The views of a scene show one set of named points, each view turned or mirrored, shifted and resized as a whole, with a little noise and some points left out.
In the rows, zero is written as 128.

Scene 1
View 1
<120>: [118 133 147 123 129 136 113 124 140 157 141 130 150 140 144 146 142 126
 145 120]
<35>: [118 126 128 120 165 149 116 122 146 187 130 104 142 135 172 148 163 125
 107 116]
<127>: [113 126 140 116 138 135 113 122 150 169 159  97 161 148 157 169 152 124
 160 124]
<274>: [118 145 163 120 114 129 109 129 135 136 133 145 152 151 134 144 127 131
 170 127]
<160>: [143 140 145  98 158 152 135 142 105 190 139 142 141 158 133 163 135 115
 125  70]
<42>: [121 142 159 118 116 131 112 129 134 141 139 144 153 151 130 148 127 127
 167 118]
<157>: [138 149 153  87 171 150 130 146 114 188 136 111 151 176 152 183 139 117
 150  84]
<280>: [104 142 157 124 130 128  98 125 162 136 118 114 152 147 166 143 146 139
 163 154]
<24>: [143 130 134 100 160 155 139 136 105 203 156 132 145 153 133 170 139 108
 119  62]
<221>: [120 140 152 130 116 136 107 124 134 140 119 163 140 133 134 121 131 133
 135 124]
<70>: [126 127 143 133 106 139 118 121 122 153 146 174 142 124 113 123 126 124
 128  99]
<137>: [113 124 143 134 101 130 110 114 141 144 154 150 153 127 125 132 134 127
 149 123]
<138>: [125 132 145 128 117 139 113 124 128 153 135 163 142 131 125 126 130 126
 130 107]
<89>: [139 131 142 125 111 144 125 125 107 164 145 188 138 126 103 124 120 118
 117  79]
<218>: [121 124 142 143  84 133 112 114 127 138 150 192 142 111 101 108 121 127
 129 106]
<108>: [125 134 148 144  92 138 109 120 122 133 117 210 129 109 107  90 118 132
 110 109]
<252>: [102 132 155 154  74 119  91 108 155 106 128 179 145 114 123  98 125 140
 154 154]
<114>: [140 168 178 101 131 138 118 148 107 137 102 176 138 169 122 142 109 129
 160  99]
<53>: [100 111 138 143  91 122 104 105 160 141 179 125 166 121 134 139 145 127
 167 139]
View 2
<42>: [136  72 141 129  82 102 133 142 116 157 154 137 157 147 109 118 182 148
 127 142]
<120>: [132  69 164 121  72  95 114 123 144 184 180 110 156 135 116 142 174 139
 119 161]
<70>: [160 111 163  93  78 123 111 153 102 147 127 102 154  82 138 127 144 135
  70 174]
<221>: [134  75 171 111 101 118 114 153 114 165 161 102 169 119 135 124 158 120
 102 149]
<252>: [189 134 169 177 136 189 112 181  98 164 162 126 188 106 203  80 181  87
 128 137]
<114>: [ 95  24 144  73 117  94 151 181  66 109 119 126 173 158  85 108 149 140
  98 114]
<274>: [138  68 142 140  95 110 133 148 113 158 160 138 164 153 118 111 188 139
 137 136]
<53>: [196 137 143 187  59 132 107 112 153 202 185 139 148 113 157 122 209 147
 145 176]
<138>: [142  92 168  96  84 115 112 149 115 157 144 100 159 105 132 131 151 134
  87 164]
<137>: [169 115 153 142  75 126 111 133 127 174 158 123 153 110 145 125 176 138
 114 166]
<108>: [165 118 185  89 125 169 106 198  70 130 116  85 180  64 183 106 124  93
  53 159]
<218>: [188 140 160 111  91 154 108 172  85 140 116 110 160  67 169 108 145 126
  68 175]
<89>: [153 105 159  63  67 113 113 161  86 125 103  95 149  72 123 134 124 149
  43 181]
<157>: [ 75   4 147  60  39  21 134  99 150 166 167 105 137 171  30 174 161 184
 106 159]
<127>: [130  64 149 139  45  67 115  85 180 213 205 122 140 155  93 155 200 166
 147 169]
<24>: [102  47 154  33  15  33 116  99 144 161 139  85 124 110  47 184 134 191
  59 196]
<35>: [ 99  45 205  85  58  65  88  94 189 226 219  58 154 129 108 185 155 126
 107 182]
<160>: [ 93  33 159  39  44  46 126 120 127 149 138  87 135 125  55 173 135 174
  66 175]
View 3
<274>: [108 155 152 105  97 118  82 118 135 152 143 123 118 133 129 141 138 102
 138 151]
<35>: [143 141 179  93 132 136 100 177 160 119 141 166 139 133 190 212 128 139
 152 173]
<157>: [163 148 179  90  97 133  74 115 150 133 126 142 158  97 176 213 186 139
 158 114]
<120>: [124 148 160 104 117 125  94 142 143 141 140 145 125 136 145 170 128 113
 145 155]
<252>: [ 70 168 126 129 122 108 100 147 117 156 151 118  76 180 109  97  81  92
 129 192]
<221>: [112 169 143 120 118 119  92 141 127 141 137 126 106 151 150 149 126 128
 147 160]
<24>: [181 159 162 117 138 127 100 129 137 131 109 162 149 123 168 218 173 161
 178  96]
<53>: [112 127 157 104 135 118 116 147 145 157 147 168 116 154  89 144  92  68
 133 157]
<42>: [117 155 152 108 103 120  85 119 132 151 139 129 120 133 128 148 139 104
 141 143]
<160>: [165 168 157 117 124 126  89 125 132 131 114 140 140 124 175 201 176 163
 171 108]
<89>: [138 190 122 153 152 112 106 132 106 145 111 131 101 167 138 152 137 162
 171 116]
<280>: [ 97 138 171  81  88 129  80 148 154 138 162 132 124 130 152 157 118  87
 123 192]
<70>: [122 176 128 141 148 113 109 139 113 150 121 138  98 170 124 141 117 134
 159 138]
<127>: [138 123 182  83 111 130  95 141 163 140 145 167 145 120 137 190 133  92
 138 149]
<137>: [117 152 146 118 131 118 105 139 131 152 136 146 110 155 116 143 110 104
 144 151]
<218>: [112 182 118 151 154 108 115 140 105 152 122 133  85 181 113 123 106 131
 158 143]
<108>: [ 98 194 113 153 145 110 103 148 101 143 126 112  75 185 142 118 106 149
 156 165]
View 4
<127>: [112 134 157 103 155 136  89 185 145 148 128 106 178 154 116 123 134 139
 139 106]
<42>: [101 129 147 122 167 122 107 135 152 173 154 106 142 130 137 111 120 143
 117 144]
<160>: [126 203  92 154 193 137 101 146 137 130 145 116 150 137  85 128 114 158
 112 127]
<157>: [117 206  97 137 170 127  84 195 156 141 132 103 164 124  83 109 119 162
 122 122]
<70>: [115 130 139 142 198 137 129  81 121 148 165 125 131 154 131 143 120 139
 111 142]
<137>: [106 106 166 119 177 135 120 112 131 161 158 116 148 157 142 133 127 133
 122 133]
<218>: [112 106 153 141 204 139 141  51 117 158 177 128 123 159 150 147 119 133
 107 151]
<35>: [136 158 130 112 158 130 117 175 124 101 113 115 162 152 112 152 137 156
 142 103]
<53>: [100  76 197  99 169 144 103 126 132 171 154 113 168 175 146 132 134 119
 132 114]
<138>: [117 134 138 133 184 129 129 103 126 142 154 120 131 144 136 138 122 146
 118 141]
<108>: [119 112 138 144 196 123 166  38 113 138 176 130  95 139 165 155 120 147
 106 167]
<280>: [105 108 166  89 128 104 118 174 152 147 125 100 142 124 161 122 138 149
 139 134]
<221>: [113 128 140 124 169 119 132 113 133 144 151 114 126 134 146 134 125 150
 121 146]
<120>: [115 133 147 115 165 127 112 145 138 145 140 111 150 143 130 131 129 144
 128 126]
<114>: [102 171 102 147 174 101 123 120 162 171 166 103 107  93 137 102 107 162
  99 177]
<252>: [ 96  56 192 100 157 108 153  75 132 170 164 115 109 136 202 138 132 135
 122 164]

In a view up to two points have been moved. Name them for each view, in the order of its rows, or write none.
view 1 => <221>
view 2 => none
view 3 => <70>, <108>
view 4 => <35>, <252>
